Each row is a point on a landscape with many valleys, with its height.
A ball rolls from a point to whichever of its 2 nearest points has the largest drop for the distance, and stops where none of them is lower. Distance is the straight distance between rows; heights are no part of it.
z_641 h=2.31: [114 203 104 149  91 107 149 112 100 116 107 108 171 160  86 119 155 101
 161 138]
z_436 h=3.75: [137 149 197 137 112 109 178 116 118 144 117 100 132 117 156  71 109 141
 153 139]
z_992 h=4.14: [147 165 103 113  93 111 107 155 146  86 112 160 125 120 145 160 118 106
 142 112]
z_258 h=4.56: [179 150 123 133  84 123 125 141 146  85 140 175 121 120 162 171 102  71
 139 108]
z_374 h=5.07: [ 64 116 113 151 167 133 132  84 174  67 151 116 164 134 173 113  65 102
 118 143]
z_959 h=2.06: [138  91 112 114 108 131 151 143  90 181  56  83 147 140  74 106 220 153
 108 135]
z_196 h=3.87: [171 168 165 110 128  99 129 117  98 158 139  98 128 146 116 102 147 117
 164 125]
z_583 h=4.18: [ 77 172 119 145 130 104 120 126  75 155 153 124 159 111  67 140 114 150
 118 126]
z_577 h=4.63: [181 123 181 175 112 174 175  97 100 117 142 102 127 149 158 139 115  68
 154 167]
z_957 h=4.23: [ 90  84 124 121 179 140 104 145  83 134 197 111 103 114 119 107 119 173
  88 104]
z_761 h=4.35: [ 88  79 121  92 163 150  72 152  89 121 143 137 123 111 105 143 105 174
  92 116]
z_525 h=8.80: [151 148 139  92 101 154  87 152 107 145 128 131 147 152 111  90 151 171
 160 132]
z_608 h=4.91: [166 112 196 129 114 140 206 134 143 154 154 117  87 119 170  93 114 114
 134 111]
z_30 h=5.65: [114 131 103 106 123 128 116 154 191 100  80 162 105  96 167 163 116 138
  99 103]
z_704 h=7.36: [113 153 107 169 103 102 130 134 138  78  82 158 129  93 143 172  96 110
 102 119]
z_209 h=3.42: [ 77 165 133 158 135 108 130 100 108 100 132 123 169 126 102 146  74 113
 139 148]
z_721 h=3.85: [107 101 118 135 188  81 101 113 115 106 161 135 125  90 122 139  76 162
  72 106]
z_832 h=2.05: [138 158 146  73 139 106 108 154  55 179 126  74  99 137 107 138 184 113
 123 103]
z_114 h=3.41: [143  80 149 145 147 153 108 114 119 172 148 129 136 142 109  79 140 188
 131 157]
z_862 h=3.12: [150 127  98  96 103 146  98 127  84 157  92 102 166 174  76  93 197 150
 137 132]
z_772 h=2.09: [ 84 133 161 118 157 118 133 137  64 202 139  81 113 112  96 118 152 159
  97 124]
z_232 h=2.40: [107 188 160 129  88 107 172 157  67 151 105  89 126 118 109 102 150 134
 138 111]
z_159 h=2.77: [110  94 117 128 124 146  68 136  49 174 109 116 162 150  55 143 176 136
 112 133]
z_675 h=3.68: [185 123  87 154 133  97 120 114 155 131 150 158 124 149  92 157 159 111
 148 146]
z_767 h=4.74: [ 58 165 110 152 113 163 138 116 167 107 123 143 155 137 176 128 114  99
 167 151]
z_261 h=2.56: [105 101 119 102 182 112  72 114 105 160 126 121 154 126  70 162 118 155
 107 146]
z_480 h=4.99: [146 146 110 134 119 123 137 152 140 118 143 137  93 137 118 154 144  96
 152 124]
z_37 h=1.94: [156  67 124  93 103  99 154 164  81 183  50  82 139 104 110 113 196 152
 105 134]
z_205 h=3.44: [119 143 157 154 157  94 126 125  71 150 184 119  95 108 118 137 112 123
 124 118]
z_224 h=4.54: [113 170 141 126  99 136 111 130 133  63 107 146 152 118 172 154  78  91
 155 136]
z_998 h=4.50: [140 136  83 119 156  67  92 104 128 131  94 130 167 127  60 175 141 134
 112 141]
z_834 h=4.26: [ 87 174 141 143 105 129 140 129  86 165 142 118 160 121  82  93 131 175
 129 132]
z_586 h=5.18: [132 131 110 135 124 134 146 138 168  91 118 141  98 136 147 178 126  65
 149 131]
z_27 h=7.63: [ 29 153  86 108 120 142 148 136 170  95  95 129 146 106 126 166  93 120
 103 115]
z_427 h=4.28: [162  63 102 117 117 181  75 151 144 136 123 159 121 162 108 136 175 133
 144 144]
z_654 h=5.57: [180 142 137 116 152 106 159  87 143 126 128  97 118 171 111 140 164  60
 172 137]
z_611 h=4.15: [165 146 118 144 136  93 122  89 162  99 128 143 150 152 115 152 124  87
 169 155]
z_845 h=1.88: [ 98 101 131 114 114 113 197 154 115 178  70  83 133 100  98 105 165 172
 106 137]
z_951 h=2.33: [164 169 155 115  92  95 164 151  73 158 106  87 112 125 129  96 168 119
 141 103]
z_230 h=5.87: [105 145 138 126 124 125 129 129 170  77  82 152 105  83 189 141  88 142
  82  83]
z_241 h=6.88: [120 129 106 177 134 105 114  86 188  87 123 174 157 113 163 141  80 123
 126 150]
z_622 h=2.57: [125 200  80  96  95 107 111 121 104 116 113 117 179 162  83 117 153 125
 155 125]
z_170 h=7.77: [ 74 109  68 160 138 138 121 162 124 119 165 150 103 114 111 133 129 159
  95 123]
z_65 h=7.46: [ 61 119  92 184 140 137 153 132 118  70 133 123 112 110 149 162  89  89
  97 129]
z_263 h=1.96: [141 128 160 108 111 114 138 140  92 185  93  94 153 120 106  82 161 177
 126 137]
z_183 h=3.26: [171 133 171 147 101  94 147 150  64 184 133 113 111  94 128  95 157 162
 117 117]
z_565 h=7.50: [144 113  78 115 115 144 100 148 205 125 125 188 117 115 169 161 142 129
 133 125]
z_674 h=2.58: [182 106 142  87 123 132 114 102 117 169  79  93 171 170 100  71 190 160
 151 152]
z_576 h=7.27: [150 170 125 171  78 113 115 117 145  69  55 163 149 100 177 162 102 103
 104 115]
z_191 h=7.55: [161 167  71  75 133  63  99 118  86 104  94 107 131 142 102 164 144  92
 119  95]
z_809 h=2.62: [127 135 130 103 154 122  90 109 133 153 135 126 165 150  81 119 128 161
 155 159]
z_743 h=4.60: [ 90 153 103 183  87 177 139 145 111  87 115 134 135 125 179 164 123  72
 150 156]
z_749 h=4.61: [166 127 166 173 120 170 143 109  78  91 156 113 130 134 158 166  82  69
 145 164]
z_564 h=1.67: [175 140 156 112 151  86 139 120  86 192 145  78  84 139 114 147 186  78
 124 111]
z_506 h=4.11: [168 156 162 120 119 131 127 107 147 102 150 137 130 154 148 135  96  76
 181 138]
z_302 h=4.49: [138 150 117 176 113 145 161  98 133  89 108 116 144 162 132 150 161  60
 172 173]
z_898 h=0.69: [124 116 116 108 122 173 123 156 182 126 191 175  93 119 199 127 115 122
 137 105]
z_531 h=3.71: [ 70 117 115  95 175 123 110 131 141  82 172 121 132 111 144 111  75 159
  92  98]
z_529 h=3.90: [129 119 157 164 173 111 137  88 128 134 202 122 115 134 136  94  85 132
 137 135]
z_894 h=3.92: [129 130 162 148 118 145 132 112 129  53  82 135 121  88 198 164  59 105
  82 109]
z_737 h=5.23: [180  79 150 124  98 138 168 147 161 172 111 132 119 115 154  77 157 176
 132 144]
z_863 h=5.45: [216 125 161 121 123 113 171 109 143 172 148 116 111 156 119 113 166 100
 150 119]
z_596 h=3.15: [117 102 105 124 111 162  81 130  91 155 100 129 179 163  55 120 174 154
 133 147]
z_626 h=2.21: [145  83 127 123 144 141 123 129 102 185  92  93 127 155  76 117 211 145
 124 147]
z_66 h=5.85: [102  99 108 141 189 108 143  91 193  91 133 131 118 129 134 153  89 109
 123 146]
z_207 h=3.55: [ 71 155 141 161 144 113 125 106  90  84 174 128 148 112 135 116  59 125
 125 127]
z_879 h=8.23: [ 52 119  81 122 116 181 104 141 133 139 152 144 164 127 100 109 124 183
 106 137]
z_41 h=4.58: [139 125 119 117 148 124 113 106 206 107 143 167 130 132 158 139  94 121
 155 146]
z_933 h=7.51: [ 37 149 109 145 138 142 167 131 123 125 152 103 128 126 103 115 110 135
 113 122]
z_246 h=5.94: [ 77 136  96 187 116 152 153 127 161 135 169 148 123 129 178  79 139 138
 135 135]
z_738 h=6.17: [174 104 155 150 134 114 151 110 159  90 109 157  92  95 161 181  74  91
  73  89]
z_776 h=8.73: [181 116 155  77  97 162  69 145  68 152 115 117 147 162 115  83 168 150
 152 119]
z_609 h=3.63: [ 70 138 134 148 145 109 127 120  91  54 157 128 138  89 158 135  53 126
  93 100]
z_707 h=3.56: [109 152 145 174 144 111 141 101 115 119 150 124 135 138 115 127 103 109
 157 151]
z_836 h=3.97: [151 158 183 120 140 115 140 108 110 130 146 101 115 145 132 131 110  81
 173 131]
z_424 h=1.84: [155 170 129 115 130  82 124 138  64 156 140  89 100 138 105 150 170  84
 135 104]
z_550 h=7.26: [189 133 177 149  86 156 189 140 140 150 186 163 108 148 159 123 124  80
 139 106]
z_339 h=7.54: [138 108  98 148 126 107  81 162  97 115 144 176 116  86 105 161 113 170
  89 112]
z_305 h=7.60: [172 176  96  91 106  72 111 137  91  76  92 122 121 124 125 168 122  77
 124  81]
z_604 h=7.49: [ 50 131 109 166 153 136 159 134 113  87 166 102 109 125 139 118 100 107
 106 117]
z_88 h=2.80: [ 82 128 140 173 125 137 192 129 136 135 143 103 106 125 156  73 127 143
 122 129]
z_477 h=7.30: [163 123 152 166 113 146 169 135 123 126 200 160  90 131 148 147 106  77
 129 109]
z_40 h=7.29: [171 105  93 103 122 139  90 152 171 124 135 170 117 134 126 156 141 137
 136 134]
z_141 h=6.77: [212 128 123  84 117 107 111 120 193 106 124 172 131 132 144 166 106 101
 129 106]
z_491 h=2.22: [162  80 132 139 170 130 141 137 125 179 180 125  66 132 100 151 154 122
 116 120]
z_329 h=3.98: [ 71  84 100 102 180 131  93 142 107 100 176 114 136 107 115 118  99 174
  66  97]
z_547 h=9.06: [156  96 150 134 127 181 144 107 158  73 132 144 129 117 212 185  60  62
 110 135]
z_605 h=2.20: [142 191 121 150  95  85 151 120  74 150 108  94 149 149  94 100 175 117
 146 125]
z_420 h=2.66: [ 77 157 154 153 119 164 178 112 134 109 108  95 137 150 145 116 121  96
 164 161]
z_377 h=2.39: [ 91 123 128  87 148 161 135 170 144 108 175 128  67 119 161 129 109 131
 128  98]
z_847 h=4.16: [125  57 156 123  93 190 121 167 101 162  82 125 125 136 124  76 170 172
 123 132]
z_859 h=4.87: [123 161 118 127 103 133 133 144 108  64  89 114 126 133 140 181 112  58
 151 131]
z_355 h=4.17: [ 79  77 104  83 137 174  69 161 130 104 109 155 141 112 121 139 104 183
  90 118]
z_935 h=3.24: [142 154 105  73 121 122  82 155  93 130 120 117 139 148  89 137 151 139
 145 118]
z_978 h=4.32: [160 151 151 133  96 154 116 109 146  77 131 153 152 135 187 157  79  68
 168 150]
z_642 h=3.31: [ 51 153 144 119 135 158 158 137 131 115 168 102 125 132 156  69 104 151
 128 113]
z_568 h=5.41: [ 97 136 107 115 125 131 135 145 182  82  86 145 106 113 165 177 109  92
 127 119]
z_359 h=1.62: [116 140 138 117 108 173 148 162 157 107 170 152  80 124 190 139 112  88
 152 104]
z_708 h=3.36: [165 132 179 127 137 119 103 121  89 178 164 126 129 125 119  88 132 172
 143 137]
z_264 h=5.62: [176 104 113 152 137 123 104 119 162 137 187 181 121 127 125 137 109 142
 134 142]
z_763 h=7.95: [ 44 117  73 108 152 132 126 118 195 103 113 136 157 107 134 134  93 160
  78 118]
z_326 h=5.88: [129 133 128 110 145 105 117 131 171 102  67 143 109  97 128 160 105 156
  80 101]
z_633 h=4.65: [133  51  93 118 143 161  64 142 144 123 101 164 133 143  96 157 142 146
 118 146]
z_266 h=1.44: [138  70 177 105 113 143 133 164  71 176 101 106 118 100 135  81 150 188
 109 122]
z_903 h=5.30: [124 134 107  81 155 106 110 111 202 102  74 139 152 134 110 160 115 136
 135 144]
z_272 h=1.45: [124 109 160  77 152 141  92 127  80 195 101  77 140 152  88 118 175 142
 127 138]
z_555 h=8.94: [131 157 132 133  94 173 135 128 179 125 149 164 129 139 212 127 126  77
 184 132]
z_646 h=3.70: [157 171 100  67 106 109  95 156 123  96 116 132 127 140 120 144 132 114
 151 103]
z_760 h=3.06: [108  98 111 180 131 145 154 143 134 146 185 126 100 125 150  63 143 174
 101 122]
z_518 h=3.25: [183 132 105 139 119 124 120 119 152 144 141 143 131 162 102 113 178 135
 161 150]
z_853 h=3.23: [ 78 153 162 135 116 140 161 150  91 141 156 109 116 109 138  68 119 178
 122 110]
z_736 h=4.13: [ 71 143 132 132 120 150 127 123 140  55  90 132 144  98 200 154  61 102
 104 121]
z_995 h=3.59: [145 149 181 137 126 126 141 118 121 151 165 127 123 126 143  70 109 164
 154 137]
z_473 h=8.85: [150 163 140 122  99 140 124 137 147 145 135 133 138 149 134  85 149 155
 173 145]
z_789 h=3.67: [130 165 150 136 160  80 115 100  97 148 145 108 138 137  97 142 120 107
 153 142]
z_821 h=1.99: [ 60 123 143 128 143 134 171 149  78 172 143  79 108 106 104  93 139 173
  88 107]
z_117 h=2.85: [143 183 101  79  93 122 126 123  93 144  98  92 165 170  90  83 177 144
 153 121]
z_237 h=2.23: [152 152 164  75 114  97 140 151  66 184  93  63 121 124 123 100 181 136
 124 107]
z_402 h=8.66: [164  74 151  90 107 168  53 140  55 143 100 120 137 177 102 101 179 106
 146 105]
z_909 h=1.95: [ 76 126 145 131 110 118 195 153 101 168 107  88 127  94 118  80 132 180
  97 121]
z_552 h=7.34: [112 150 111 127 146  78 132 106 146  93  61 119 149 119  95 184 106 102
 111 127]
z_705 h=8.44: [ 93 115 110  75  95 187  70 171  94 129  99 134 159 150  78 133 153 151
 132 124]
z_8 h=3.79: [156 169 195 130 116  91 162 105  93 152 107  81 141 133 138  89 130 109
 162 132]
z_334 h=5.61: [128 143 159 113 173 113 158  91 152 134 117  86 119 164 103 135 147  86
 175 154]
z_179 h=4.00: [ 98 161 116 108 135  92  80 136  65 148 133 128 166 103  68 168 118 152
 103 118]
z_9 h=5.55: [127 127 124  97 172 103 136  99 195  90  89 122 127 142 115 174 113  90
 151 149]
z_350 h=4.51: [118 115 138 158 158 108 137 121 110  95 174 133  93 108 140 156  75  96
 117 112]
z_285 h=2.03: [ 93 126 139 114 132 154 141 150 133  75 175 137  82 109 190 142  81  96
 126  95]
z_724 h=5.35: [212  99 146 125 103 128 171 135 149 177 124 123 110 139 125  97 182 140
 137 133]
z_757 h=3.37: [170 154 145  92 149  54  72 115  98 123  97 133 145  94 111 170 107 135
  99  98]
z_584 h=2.49: [ 63 165 135 150  95 132 203 127 120 157  98  91 145 120  90 102 147 142
 126 135]
z_751 h=4.72: [120 151 100 151  87 163 126 135 125  63  72 131 149 122 179 192 113  63
 140 153]
z_255 h=5.51: [220 136 135 123 124 113 176  91 134 140 154 122 119 181 118 132 168  52
 155 115]
z_600 h=2.47: [185 168 157 153  80 122 161 140  80 124 149 122 106 141 138 125 143  74
 156 109]
z_498 h=4.83: [182 122 126 154 132 110 189  94 167 147 112 119 119 150 104 104 210 109
 157 156]
z_192 h=1.76: [137  91 165  88 112 148 114 146  70 187  72  86 147 135 101  93 179 160
 121 128]
z_139 h=2.83: [172 137 140  78 165  66  52 114  90 152 135 123 138 119 107 171 124 122
 117 124]
z_929 h=8.36: [ 78  83 143 111  97 201  79 153  75 149  98 132 161 154  74 107 154 148
 129 123]
z_976 h=7.09: [191 157 105 121 103  83 108 110 174  86  67 159 143 122 139 153 123 116
 112 107]
z_133 h=2.45: [146  78 148 146 191 121 154 106 136 189 162 101  82 135 109 119 151 139
 119 141]
z_273 h=3.22: [141 104 115  79 165 103  68 134 119 135  94 124 140 122  82 175 123 147
 110 129]
z_465 h=7.67: [ 82 110  79 141 136 119 102 152 122 112 133 157 131  94 100 149 104 177
  77 118]
z_895 h=4.76: [ 96 145 136 154 120 137 119 117 136  75 154 153 139 115 181 130  66 108
 140 134]
z_928 h=5.10: [165  63 151 136 124 169 150 135 158 172 159 137 103 128 160  65 141 183
 116 134]
z_811 h=4.66: [137 115 149 194 123 185 179  95 135 107 138 113 122 148 172 135 127  73
 153 179]
z_833 h=2.48: [100 109 139 131 151 142  83 124  79 168 157 128 153 128  81 108 125 183
 115 142]
z_526 h=3.86: [141 146 136 120 159  81 108 104 138 112 124 129 138 130 106 160  96 107
 148 138]
z_75 h=7.76: [ 81 139  93 159 123 107 122 153 114  86 153 162 117  86 137 144  91 148
  93 105]
z_26 h=4.57: [134 123 154 183 139 138 156 120  86 103 166 116  95 125 142 160  92  70
 135 133]
z_36 h=6.56: [124 103  95 147 141 120 114 131 169  98 170 171 105 100 165 135  89 141
 100 111]
z_575 h=6.36: [149 100 125 144 133 126 140 121 177  92 157 175 101 101 181 163  74  98
  95 100]
z_298 h=3.72: [131 100 135 151 172 127 110 108 129 156 186 132 118 136 110 100 116 167
 126 147]
z_32 h=1.65: [144 101 163 103 126 142 140 171  81 184 114  94  87 118 118 107 172 159
 118 114]
z_732 h=2.10: [157 164 140 123 110  82 135 119  75 182 103  87 158 135  97  88 177 149
 129 130]
z_431 h=7.72: [ 55 148 109  99 132 120 136 133 154  94  82 129 142  87 116 157  79 156
  67  92]
z_398 h=4.39: [204 154 129 115 134  96 116  81 150 126 149 133 150 171 112 119 140  96
 181 141]
z_384 h=8.11: [ 42 141  75 109 122 154 111 130 171 123 137 152 170 117 123 127 104 165
 112 132]
z_360 h=3.07: [188 114 176 122 139 100 130 112 103 201 132 100 123 128 119 100 163 149
 131 139]
z_140 h=2.07: [151 154 110  75 158  99  93  96 137 133 114 110 169 169  80 130 147 128
 167 149]
z_300 h=1.85: [138 133 139 101 106 151 157 180 124 156 114 101  81 137 124 106 177 145
 142 117]
z_84 h=6.94: [188 150  90  84 126  75  85 104 158  97  62 137 163 135 106 145 129 139
 113 112]
z_358 h=1.80: [144  92 148 107 124 100 177 162 100 186  80  80 104  98 121 109 174 156
 110 129]
z_981 h=4.96: [127 132 107 112 141 116 112  99 231 100  81 166 148 121 164 154 111 123
 136 144]
z_648 h=7.44: [ 63 132 104 140 158 107 154  92 170  86  77 123 155 112 102 175  85 111
  99 138]
z_127 h=3.03: [132 175 135 152  79 115 175 117 139 139  90 114 163 143 125  78 169 138
 162 153]
z_649 h=3.99: [117  37 160 138 119 197  91 146 101 154 111 139 116 157 109  88 159 149
 131 132]
z_824 h=7.33: [143 122 131 171 126 131 140 142 121 125 207 164  87 115 143 124 110 127
 125 113]
z_277 h=7.15: [195 144 137 160  83 119 125 106 167  80  87 176 144 108 182 170  94  83
 106 111]
z_347 h=6.23: [167  75 115  98 173 118 101 120 189 123 124 157 108 116 123 163 102 149
 104 127]
z_407 h=1.48: [156 142 111  71 159 101  83 100  95 164 116  86 151 171  84 131 176 120
 144 137]
z_43 h=4.71: [160 132 142 190 101 148 186 104 158 128 133 132 116 150 153 122 159  77
 164 157]
z_319 h=3.35: [154 140 172 159 130  98 145 138  64 180 175 118  87 104 125 119 144 130
 120 111]
z_222 h=3.76: [112 130 155 153 140 103 129 112 107  58 112 137 116  77 169 157  54 122
  78  94]
z_387 h=6.76: [226 121 102  86 126  83  69 113 137 112  91 150 146 125 111 154 129 138
 101 102]
z_516 h=2.08: [116 153 123 113 118 134 135 161 105 155 119 105 111 142  91 119 168 145
 141 127]
z_49 h=8.56: [134  84 133  79 117 172  52 166  71 129 100 130 133 155  91 136 159 127
 138 113]
z_492 h=9.10: [161 112 139 147 110 175 154 118 158  93 151 159 122 139 184 181  92  47
 139 137]
z_689 h=2.86: [180 128 116 102 126 130 136 107 149 153 103 109 144 172 101  88 201 143
 162 155]
z_598 h=2.76: [211 101 159 103 144 107  97 104  87 209 139  97 127 152 115 116 193 123
 122 133]
z_188 h=5.31: [146  92 110 126 149 148  82 119 174 132 169 172 133 137 134 115 109 170
 139 155]
z_632 h=5.00: [168  91 174 121 117 157 183 142 153 167 177 134  85 119 173  75 125 154
 118 107]
z_734 h=7.82: [ 63 109  85  88 148 140 116 147 168 111  88 134 131 105 104 164 108 167
  77 113]
z_316 h=1.86: [ 78  92 131 133 145 161 140 132 112 156 159  97 139 128 121  50 132 199
  89 127]
z_77 h=2.54: [ 88 140 151 165 101 110 218 116 131 143  80  93 154 111 128  86 135 140
 132 154]
z_344 h=9.02: [113 110 113 147 124 169 134 116 173  83 128 157 126 109 233 164  84  70
 127 124]
z_943 h=2.32: [193  98 169 122 160 109 113 119  95 215 176 110  93 132 114 144 170 114
 108 126]
z_318 h=7.19: [189 145 146 123  89 155 150 138 165 131 184 180 124 152 160 142 119  75
 152 109]
z_282 h=3.01: [139 114 175 152 114 108 188 137 109 149 150 114 104  90 170  61 111 168
 116 118]
z_842 h=4.86: [134 139 176 131 133 136 170 139 122 145 151 108  82 130 144 107 124 118
 147 117]
z_669 h=7.42: [ 97 169 110  99 143  98 135 111 139 102  91 104 155 144  81 168 122  90
 150 136]
z_228 h=6.74: [114 114  92 177 139  98 114 103 180  87 139 175 140  93 173 126  79 146
  85 120]
z_902 h=2.36: [115 128 117 113 130 135  96 165  62 166 126 110 121 133  74 142 170 147
 119 123]
z_415 h=4.78: [141 126 132 191 118 125 195  99 171 139 114 128 121 140 130  99 181 115
 156 166]
z_549 h=4.45: [153 115 115  92 112 141  69 140 174 112  46 164 143 112 132 142 133 183
  82 110]
z_226 h=5.54: [ 72 152  65 169 107 128 112 126 178 113 114 185 160 100 185 146 116 121
 135 132]
z_150 h=2.64: [202 108 117  88  89  73 163 123 115 156  69  95 168 121 131  74 176 154
 140 141]
z_984 h=2.16: [ 89 150 162 123 156 104 158 140  77 180 128  72  89 120 104 136 155 116
 120 119]
z_511 h=3.93: [161  94 106  95 131 122  56 140 140 113  75 156 151 119 100 157 126 165
 101 126]
z_93 h=5.80: [ 88 144  86 178 114 134 123 134 160 116 156 169 131 121 158 124 122 128
 139 140]
z_312 h=8.31: [ 75  93 111 133 106 187  74 146  93 138 130 153 170 136  78 116 133 175
 115 141]
z_3 h=6.50: [214 102 123  97 140  98  93 119 173 124 116 167 127 119 116 170 111 133
 104 111]
z_458 h=7.43: [ 95 143 114 171 125 107 137 143 101  77 113 136 113 104 125 182  91  92
 113 123]
z_375 h=3.14: [131 139 167 148 101 123 155 158  75 158 154 126 105  92 141  76 136 184
 119 111]
z_227 h=2.44: [ 71 192 147 147  89 138 178 136  91 130 109  97 143 131 106 111 129 118
 146 127]
z_259 h=4.77: [118 161 157 107 127 134 130 149 121 117 158 128 100 127 139 125 108 124
 159 119]
z_508 h=4.84: [113 134  77 108  95 140  75 156 173 116  65 180 159 103 139 152 136 175
  97 119]
z_485 h=3.74: [113 164 130 100 144  69  89 125  96 122 100 131 157  93  88 172  96 146
  98 107]
z_109 h=4.43: [ 41 164 108 130 111 156 126 117 158  81 104 145 176 110 184 145  75 104
 135 136]
z_95 h=2.59: [ 88 130 166 157 114 146 219 109 138 123  77  78 136 130 157  93 131 111
 144 164]
z_80 h=4.98: [133 105 105 106 147 129  78 112 201 115 127 173 152 121 148 131  96 171
 127 150]
z_980 h=4.38: [153 132 110 168 123 130 139  86 166  78 109 146 151 146 143 171 128  59
 162 173]
z_944 h=3.49: [ 73  96  87  76 139 177  90 169 173 114 119 150 117 119 152 141 121 164
 112 123]
z_301 h=4.85: [181 147 137 129 115 112 137 134 115 108 153 138 107 137 129 169 116  61
 148 107]
z_453 h=8.89: [127 174 139 116  98 154 125 139 169 126 141 145 127 147 170 102 132 119
 185 136]
z_56 h=4.97: [137 169 132 115 125 114 141 129  99  99 112  91 118 155 118 157 134  60
 164 123]
z_60 h=4.40: [ 66 178 126 134 106 145 126 139 115 129 158 139 153 122 113 101 103 166
 136 129]
z_29 h=9.12: [129  98 130 169 121 198 174 122 147 103 167 136  98 140 197 161 107  52
 134 139]
z_722 h=5.19: [105 154  65 129  98 124  97 148 180 112  93 181 152 108 153 155 135 141
 131 130]
z_777 h=7.23: [154 161 116 132 111  87 127 111 149  68  51 130 145 123 129 172 109  88
 118 119]
z_806 h=2.90: [167 150 113 108  77 100 175 126 131 143  68 100 165 142 122  64 189 154
 150 141]
z_198 h=7.41: [145 111 116 154 132 123  98 149  96 130 194 170  98 104 119 135 115 162
 114 116]
z_849 h=1.93: [174 118 145 119 164 103 132 131 110 172 170 114  80 134 103 169 151  91
 128 114]
z_741 h=2.89: [119 100 165 155 130 130 199 123 143 129 159  98 101 113 189  50 112 144
 112 116]
z_466 h=4.44: [ 98 113 130 159 173 111 137 126  97 104 209 116  92 110 140 116  93 122
 103 101]
z_888 h=3.33: [121  72 113 154 131 180 112 149 130 145 185 144 104 133 146  76 146 182
 107 131]
z_515 h=5.74: [112 110 127 154 166 139 159 100 176 100 147 126 104 145 143 149 108  82
 150 152]
z_412 h=3.18: [ 85 146 108 141 146 100 118 125 129 110 132 138 140 114  98 151  90 138
 119 133]
z_493 h=3.08: [136 111 131 140 134 145 105 108 128 172 122 128 167 155  80  90 160 182
 145 170]
z_502 h=4.12: [179 131  77 125 143  70 106 109 150 112 106 142 139 137  87 168 148 111
 129 134]
z_966 h=4.24: [134 116 141 136 145 149 137  98 191 109 183 155 119 141 180 121  84  96
 154 137]
z_443 h=4.03: [136 107 144 141 166 128 126 100 159 105 214 143 115 131 165 103  69 121
 128 122]
z_20 h=6.01: [117  97 103 120 185 108 115 119 169 123 137 137 111 125 104 157 108 141
 121 143]
z_445 h=7.92: [111  73  86 120 131 178 104 171 124 143 110 129 103 152  79 151 186 141
 123 141]
z_158 h=7.84: [ 86  88  86 145 133 173 117 173 114 146 144 137  97 132  99 127 161 165
 107 132]
z_468 h=3.64: [189  89 128 122 106 172  94 151 125 159 149 152 114 154 114 114 170 147
 143 134]
z_727 h=2.63: [119 146 103 113 132 115 101 152 123 123 127 138 131 128  93 151 131 145
 137 133]
z_267 h=2.15: [171 130 144  81 160 102  71 120  87 173 146 106 126 145 101 143 156 122
 136 132]
z_253 h=2.91: [128 123 136 172 115 131 169 137 139 157 146 129 105 120 137  76 143 165
 128 140]
z_852 h=8.08: [ 64 127  81 142 141 120 132 106 208  99  81 154 148 102 169 143 102 140
  85 121]
z_53 h=1.92: [ 96 119 135  83 173 131  94 118 100 186 119  87 145 144  64 148 153 141
 124 145]
z_956 h=2.61: [211 159 120 127  89 114 141 140  98 140 169 140 107 152 117 129 160  86
 145  94]
z_636 h=2.14: [ 82  71 139 140 159 167 100 116  87 163 161 113 153 137  96  73 125 191
  96 136]
z_307 h=6.04: [146 118 148 140 158  93 142 113 159  96  80 131  86  95 136 173  89 117
  74  94]
z_323 h=2.82: [100 115 111  77 144 147 110 174 154 103 135 145  86 110 143 155 109 144
 119 108]
z_353 h=4.37: [114  92 134 144 178 130 142 137 105 142 207 106  75 119 132  98 122 146
  99 103]
z_754 h=5.67: [119 120 156 133 159 147 184 101 178 126 127 100  93 158 136 126 144  88
 166 154]
z_124 h=4.93: [ 77 140 119 146 149 133 123 104 163  94 171 142 146 131 164 100  79 131
 138 140]
z_411 h=3.02: [103 172 123 135 131 114 129 105 132 140 130 124 169 148  79 117 129 141
 161 155]
z_769 h=3.73: [128  46 153 128 138 199  87 148 100 143 166 145 103 141 133  88 133 169
 117 122]
z_960 h=3.47: [ 43 130 110 105 161 149 127 133 147 104 185 104 143 132 140  82  95 157
 105 111]
z_216 h=2.43: [142  76 143 131 179 132 129 110 123 194 125  98 110 147  85 119 180 151
 126 158]
z_938 h=2.25: [195  92 157  98 103 108 130 120 119 176  77 107 177 129 123  66 161 179
 142 155]
z_706 h=7.01: [162 144 136 158 108 104 107  94 185  87 100 184 151 100 180 145  75 123
 115 124]
z_993 h=8.19: [ 90 138  89 158 123 121 140 111 206  95  44 155 138 103 164 170 128 113
  98 123]
z_19 h=2.75: [ 62 138 133 187 105 172 195 137 122 112 127  99 110 128 181  93 130 105
 129 137]
z_144 h=7.02: [189 128 119 104 112 136 116 135 188 124 164 181 123 142 146 152 123 102
 151 120]
z_990 h=1.66: [ 99  73 153 124 131 155 149 156  85 165 129  96 115 104 134  61 139 203
  84 118]
z_588 h=4.59: [ 81 176 130 114 111 131 116 152 123  95 145 149 134 113 140 131  93 137
 148 120]
z_257 h=8.97: [ 99 122 118 137 120 188 145 125 180 112 147 150 113 130 228 145 113  63
 163 128]
z_713 h=7.48: [124 170  94  90 145  79 115 120  97 127 107  95 145 148  75 163 152  93
 137 120]
z_685 h=3.16: [ 89 186 129 164  92 131 162 104 139 139 116 124 178 142 101  93 141 139
 158 156]
z_517 h=4.53: [104 154 115 204  91 160 164 120 126 103 115 129 135 144 154 137 152  78
 163 168]
z_735 h=3.94: [164  83 106  93 149 134  65 143 117 137 115 134 126 149  84 159 153 133
 132 136]
z_154 h=3.17: [163 121 132 153 111 146 124 146 126 161 165 151 107 131 123  98 151 164
 138 136]
z_16 h=2.41: [184 166 162 150  77 100 180 124  67 131 104  84 122 138 143 102 155  79
 150 114]
z_975 h=7.56: [ 37 162 100 115 123 147 158 124 153 120 122 115 149 129  87 150 111 122
 133 133]
z_686 h=5.56: [138 127 135 136 137 147 114 112 175 143 172 154 131 145 144  86 119 162
 160 158]
z_211 h=3.62: [112 113 132 137 178  89  93 125  79 140 187 136 108  95 113 147 100 152
  97 114]

For each start below, name the point where the ball stops.
z_754 => z_407
z_43 => z_375
z_458 => z_727

Call two points neighbours if one is among the 2 nearest of the other. Go from one point of each pair to the other, from neighbour to neighbour, staying as low as possible. Name the highest point that can't be avoided.
z_407 / z_266 => z_114
z_898 / z_564 => z_761
z_266 / z_272 => z_596
z_938 / z_407 => z_685
